Each row is a point on a tangle of strands that fork and nearly touch. The rows are in no order.
In the rows, zero is written as 128.
Two points are linked if the straight distance between their rows is under 87.7. Some points are linked to none.
j_177: [155  77 133 112 116 166 143 103 116 130 156  94 159 139 114 169  75 131
 113 149 204 112 188  98  97  59 112 117  85 100 214 133 129 136 145]
j_116: [152  72 155 104  94 107 134 110 168  76 161 137  82 117 157 106  93  93
 164  91  90  89 192 169 140 120 103  95 116  94 123  87 122 122 145]
j_312: [109 105 135 126  80  97 163 111 172 107 153 123  66 125 185 116  72 120
 178  87 131  78 190 117 128 113 138 110 105 108 128 128 112 160 144]
j_381: [123 132 114 144  98 101 105 145  99 112  89 133 186 131 167 135 191  90
 145 175 100 209  91 172 104 152 112 120 133  83 143 173 156 132 172]
j_192: [115 117  78 136  57 120 143 131 114 117 123 133 185 144 185 156 143  87
 183 167 156 157 121 134  98 114 155  93 104  77 164 181 137 157 194]
j_211: [123 137  97 124 153 157 186 124 135 157 127 119 101 151 142 161  83 152
 123 147 189 109 121  69 128 127 172 145  92 169 110 142 129 167 130]
j_240: [141 131 110 132 156 168 152 124 143 157 130  95  88 142  95 155  89 156
 109 135 178 111 145  89 137 110 137 150 112 153 128 113 122 144 107]
j_603: [133 121 103 125 109 139 170 120 145 148 151 111  97 152 161 150  72 156
 151 140 194  81 146  76 125  91 164 127  95 122 139 145 118 160 160]
j_741: [127 148 142 138 135 120  98 141 102 120  98 138 152 131 133 114 170 147
 111 126  92 153  88 147 140 157 108 127 149 119 114 132 137 115 124]
j_513: [131 179 136 159 160 107 114 155 118 101  91 160 148 132 151  71 197 153
 103 123  64 161  64 164 138 187 121 149 181 143  70 124 142 129 116]
j_490: [129  92 136 112  75 104 155 101 154 104 164 126 122 125 157 128  77 114
 170 112 141  92 194 128 115  83 134 102 104  96 173 140 121 147 159]
j_774: [141 133 125 126 127 108 134 127 145 136 126 122  73 134 113 127 104 142
 138  96 106  98 140 113 151 131 150 132 135 135 112 103 123 113 112]
j_850: [146  79 119 108 124 182 156 106 119 144 154  95 143 141 118 174  74 132
 112 148 212  95 180  87 102  70 126 122  87 108 200 142 136 145 150]
j_999: [113 137 147 112 217 180 111 132 112 178 139 125 141 114  28 134 156 155
  63 154 164 120  97 107 145 121  94 177 168 215 100  96 113  94  67]
j_59: [112 178 102 112 213 162 167 124 138 183 103  99  70 124  90 160  97 165
  89 125 186 119 128  65 140 159 149 181 116 233  84 116 125 139  97]
j_587: [131 163 152 143 176 126  97 138 107  99 115 165 119 128  97  81 157 151
 100  78  62 116  97 136 149 157 106 141 175 145  78 105 128 102  75]
j_673: [123 112  91 135  52 122 127 135 119  99 125 138 180 125 166 143 132  79
 184 153 130 162 144 154  89 106 137  90 121  63 179 165 141 141 174]
j_492: [145 154 152 125 165 141 113 120 137 146 136 106  94 139  84 116 105 166
 104  98 116 102 136 102 149 127 118 137 137 144  98  96 104 100  83]
j_270: [117 128 159 113 190 191 102 135 111 170 157 124 141 114  38 135 152 144
  69 147 162 121 101 118 138 109  87 160 160 183 121  92 104  94  70]
j_877: [128 115 100 120 163 198 171 112 148 168 141  94  97 145 101 162  70 156
 105 139 204  95 160  66 132 107 143 160 105 157 134 121 125 154 120]
j_817: [136 111 156 138 127  86 108 126 147  86 142 157  64 127 133  73 113 123
 141  51  75 104 150 154 148 180 120 134 137 128  85  61 110  95 110]
j_42: [131 140 121 140 129 105 126 134 127 134 101 132  83 137 116 121 128 143
 137 103  96 116 113 124 151 155 150 132 142 135 103 116 143 125 123]
j_775: [144 138 131 134 132 142 119 129 122 148 123 116 126 130 110 154 124 141
 117 137 138 142 113 113 140 110 125 132 110 131 132 119 125 136 116]
j_664: [110 153 148 109 197 153 126 131 109 157 126 130 150  99  82 127 175 147
  76 148 144 139  67 117 148 135 115 151 144 197  87 125 130 119  77]
j_21: [126  91 126 117  60 101 151  99 140 102 161 122 152 118 169 130  79  97
 179 126 160  99 191 132  99  76 134  84  98  80 193 163 126 150 180]
j_675: [118 135  94 138 105  93 127 152 102 107  92 137 182 129 187 139 192  84
 149 182 105 216  85 171  90 170 137 127 132  97 134 188 170 156 175]
j_921: [124 133 114 129 110 113 155 126 152 128 134 133  70 140 128 131  95 142
 157 106 124  92 153  97 144 112 155 129 131 127 118 126 123 140 121]
j_997: [130 115  99 129 101 122 176 111 153 157 148  99  82 149 182 142  65 156
 160 136 198  69 163  76 112  94 168 130  90 111 146 152 117 166 172]
j_482: [106 173  93 125 198 158 179 127 134 177 100 106  76 119 108 168 102 157
  94 129 196 121 122  55 127 155 175 176 114 222  92 133 135 156 107]
j_695: [131 144 125 141 131 105 110 139 116 130  92 130 120 133 129 117 150 150
 132 119  90 138 100 136 143 159 130 127 142 123 109 125 145 121 129]
j_834: [116 122 156 125 131 142  95 153  87 111 103 149 204 116 115 124 201 111
  83 152 103 173  66 170 137 142  97 125 161 112 128 142 131 112 105]
j_864: [155  77 155 113 108 104 125 109 163  96 159 140  82 118 136 107  96 106
 148  82  82  92 181 157 143 136 113 114 123 109 120  70 111 107 135]
j_893: [135  61 139 103  68 104 130  97 151  69 167 133 134 112 153 115  92  72
 172 126 104 105 205 174 127 100 101  84 101  76 169 119 133 132 160]
j_190: [116 129  94 138  89 104 140 141 124 103  99 145 124 130 169 130 145 112
 179 135 106 155 120 141 121 143 157 107 129 101 133 170 153 144 163]
j_900: [123 118 102 142  59 109 110 136 121  97 118 143 171 124 158 132 140  68
 178 151  98 177 143 172  94 125 131  92 125  63 179 152 145 123 165]
j_289: [136 102 174 144 151 159  83 155  90 125 123 146 205 100  66 122 178 111
  75 124 108 159  87 165 132 117  71 128 164 132 137 111 104  93  67]
j_589: [151  68 143 113  70 104 112  94 142  92 160 127 163 114 126 122  99  86
 163 133  97 113 197 176 119  96  92  90 103  79 187 124 136 128 164]
j_621: [117 154 132 114 171 172 139 113 120 181 125 111 127 113  96 154 128 154
  90 160 175 142 105 100 137 108 119 159 104 181 117 126 127 133 102]
j_174: [128 123 163 106 173 190 104 133 116 162 160 114 154 115  50 138 148 139
  73 152 167 126 112 122 137  87  87 147 140 159 137  92 100  97  84]
j_369: [123 120 109 138  83 107 125 134 136 110 116 145 122 123 139 128 130 109
 169 122  99 142 137 147 124 135 143 114 128  94 149 136 137 124 151]
j_337: [119 143 142 165  95  80  84 148 116  91 106 150 152 124 168  86 182  76
 160 146  61 185 109 193 107 178 136 108 149  79 137 157 145 107 158]
j_620: [106 177 138 120 185 120 136 155 122 151 109 126 164  95 126 113 200 150
  64 129 119 157  43 124 134 167 136 166 163 195  74 136 143 145  81]
j_339: [133 116 140 130 103  95 110 126 149 110 130 152 107 123 125 102 121 116
 148  93  75 125 143 158 130 156 133 121 135 107 129  99 122  98 131]
j_549: [134 105 147 123 115 100 120 129 158 105 146 147  69 119 128  99 106 118
 146  71  78  99 160 145 146 153 131 122 130 123 101  77 115 105 118]
j_144: [132 115 134 130  92 104 103 131 140 112 126 140 126 128 126 113 126 116
 150  99  82 138 139 155 126 138 123 114 132  98 148 110 123 106 141]
j_826: [137 112  99 118  71 128 158 115 128 137 154 111 145 144 183 155  85 121
 157 159 200 100 151 103  95  73 152  96  83  84 192 169 126 165 195]
j_805: [105 172 134 101 214 168 133 123 127 177 126 112 106 121  74 136 141 169
  82 144 170 123 103  92 152 134 116 171 131 218  79 108 110 114  90]
j_358: [110 129  83 136  91 108 151 142 115 109 101 142 149 133 173 151 149 112
 176 148 130 165 102 136 114 147 156 106 118 108 126 177 152 158 170]
j_422: [126 135  91 127 129 135 177 129 142 146 133 119  89 158 154 151  75 159
 148 137 175  91 132  73 139 116 166 135 103 148 108 145 125 154 141]
j_242: [116 134 139 157  76  83  74 145 119  88 122 153 164 125 164  92 159  66
 163 152  59 184 125 198 100 161 121 101 133  70 152 148 134  92 160]
j_709: [127 106  97 107 149 197 179 106 144 164 151  96 106 147 123 165  69 154
 108 145 218  74 164  66 120  92 142 146  98 141 146 130 128 162 141]
j_951: [106 149 100 129 174 166 180 120 130 174 114 116 102 131 118 175  96 153
 103 143 198 130 120  66 121 137 166 162 102 196 108 135 133 158 119]
j_251: [168  96 156 117 126 125 127  95 150 131 158 108 119 127 102 130  79 140
 122 114 118 100 186 126 133  80 114 121 111 122 156 101 122 111 123]
j_667: [138  96 109 112 132 187 162 113 134 156 156 100 132 147 122 169  77 141
 113 151 214  93 161  78 110  82 137 129  95 121 180 139 137 150 147]
j_990: [124 136 145 145 142  97  95 123 133 110 130 155  84 135 117  79 129 146
 129  57  71 108 133 141 144 173 123 145 148 135  91  85 122  94 104]
j_218: [149 126 130 134 112 134 117 128 127 144 121 113 138 131 116 152 127 130
 128 136 131 142 121 125 130 102 117 116 113 111 151 125 123 137 128]
j_460: [127 164 142 169 128  82  97 155 119  98  94 149 134 130 157  75 194 125
 141 137  60 175  88 183 122 191 139 134 169 105  95 145 152 124 151]
j_259: [135 151 134 129 179 103 116 117 152 139 130 120  25 143 102  92 103 146
 119  50  95  59 153  90 169 175 154 155 168 179  53  74 111 104  79]
j_43: [122 142 159 126 188 155 106 146  97 137 124 133 148 112  78 120 173 140
  83 121 123 128  74 131 156 143 100 139 159 171  86 112 121 109  68]
j_462: [153  93 130 119  92 116 142 113 144 116 153 123 134 124 126 147  83 116
 151 121 134 113 174 132 113  78 128 106 117  96 179 130 133 132 144]
j_224: [140  73 152 102  76 108 140 107 167  68 158 135  91 120 169 118  94  89
 175 105  98  83 204 170 136 111 100  86 102  85 139 103 122 135 157]
j_739: [115 116  78 132  78 120 149 141 108 120 114 139 182 141 179 162 153  92
 172 161 153 166 112 128 101 134 157 100 110  99 149 181 144 169 184]
j_735: [115 139 146 129 144 130 104 150  97 119  94 147 188 124 139 119 199 128
  96 145  97 167  61 153 143 156 102 134 158 128 112 145 138 122 113]
j_639: [104 153 145 105 213 164 123 132 111 172 134 127 139 100  56 133 161 157
  70 159 163 126  79 102 146 130 116 171 156 220  89 115 122 105  78]
j_94: [120 124 124 142  71  97  92 135 128  96 122 150 163 122 156 105 150  67
 167 144  77 179 144 183  97 140 117  97 121  67 171 143 141 105 163]
j_762: [106 144  83 134 115  89 150 157 113 121  88 141 176 124 191 147 191  90
 134 162 115 221  75 158  85 176 166 135 134 118 127 186 180 172 173]
j_516: [126 133 133 138  91 115  85 146 103 114  97 139 192 137 155 132 184  96
 127 161  93 190  97 170 114 137 101 117 138  84 151 152 132 116 155]
j_309: [126 138 139 135 105 115  90 143 107 113  96 142 173 136 143 116 174 121
 125 138  87 169  99 162 126 146 104 118 142  94 136 137 131 110 140]
j_747: [128 151 157 134 179 140 103 146 103 109 120 144 135 121  87 101 164 154
  92 100  91 123  90 127 148 146 100 132 168 149  86 111 121 102  71]
j_913: [143 131 114 136 142 147 147 131 131 148 120 110  97 143 108 160 103 146
 126 141 151 120 124  97 146 125 150 136 114 150 117 119 134 147 117]
j_166: [115 128 112 130  94 107 157 122 159 126 141 129  68 133 159 123  88 135
 166  95 133  86 164 103 135 106 150 122 119 118 123 138 116 151 140]
j_253: [158 110 126 137 102 139 140 130 132 128 146 111 135 134 119 164  93 134
 127 136 155 129 145 116 119  88 128 116 108 108 177 129 126 144 134]
j_449: [119 166 147 170 114  78  90 152 112  92 109 154 159 128 170  73 199  94
 151 149  50 192  95 198 108 182 133 119 170  90 113 159 142 111 153]
j_29: [129 175 131 167 146  88 107 158 123 101  96 153 138 134 162  71 202 144
 124 134  60 170  73 173 126 196 134 144 173 134  72 133 151 130 132]
j_930: [129 168 147 148 168 103  93 130 116 104 117 160 100 133 115  75 150 156
 108  66  65 111 111 136 150 173 111 147 174 144  79 100 130  97  90]
j_532: [139 143 162 124 151 145  96 127 124 136 138 122 134 136  89 119 124 156
 102 101 104 113 121 119 139 118 108 125 136 134 112  96 103  95  84]
j_234: [135 115  93 114  86 145 166 117 126 154 150 108 140 149 178 162  82 134
 143 163 210  95 145  96 105  77 157 108  68  97 183 164 131 168 190]
j_528: [108 172 116 102 210 175 141 114 138 187 115 100  86 122  77 148 116 170
  85 139 187 123 129  80 149 137 120 180 120 226  86 106 113 124  91]
j_364: [131 111  98 120  63 111 152 114 132 120 149 120 160 133 173 141  90 109
 172 146 177 105 157 125  99  76 145  91  98  74 190 166 129 160 190]
j_126: [141 161 139 132 184 133 111 114 141 150 128  99  67 145  82 111 107 167
 106  84 119  86 140  94 160 147 134 151 151 168  75  89 104 100  76]
j_399: [138 133 169 108 162 173 106 139 121 136 155 116 149 124  78 130 130 147
  88 128 137 123 119 127 138  94  92 125 134 140 129  93 101  98  82]
j_644: [109 124 113 117 132 139 129 119  90 168 114 133 229  78 121 165 197 125
  82 200 156 204  64 152 105  88 129 134 116 143 158 187 129 126 114]
j_409: [126 106 165 137 142 156  88 153  86 126 115 146 209 102  84 121 194 108
  74 141 110 167  72 169 140 132  81 129 161 127 135 131 117 109  84]
j_457: [122  91 144 115  79  97 162 100 165 104 167 123  90 122 180 121  68 109
 176 100 132  77 199 122 118  99 123  99  98 102 148 131 113 151 154]
j_871: [142 162 135 135 185 114 110 111 144 145 125 113  49 146  92  97 103 162
 113  65 102  74 145  95 165 161 142 155 158 170  65  84 109 104  76]

A fork is a point with three links, a tip a point with one. Leave the first point through the second and follow the links. Name the first fork or tip that comes.
j_490 / j_21 -> j_234
j_337 / j_449 -> j_513
j_234 / j_826 -> j_490
j_774 / j_42 -> j_741
j_224 / j_116 -> j_549
j_532 / j_492 -> j_259
j_482 / j_59 -> j_639
j_240 / j_877 -> j_177
j_951 / j_211 -> j_997

Follow the links from the first point to the second, and from the first to the third. Name the last point that the two ways share.
j_289 / j_516 / j_42 -> j_741
j_775 / j_826 / j_921 -> j_490
j_43 / j_528 / j_174 -> j_639
j_364 / j_312 / j_253 -> j_490
j_587 / j_528 / j_174 -> j_639

A fork is a point with three links. Follow the links from the first point to the second and name the forks in between, in order.
j_42 / j_364 -> j_490
j_528 / j_990 -> j_639
j_190 / j_817 -> j_549
j_735 / j_312 -> j_741
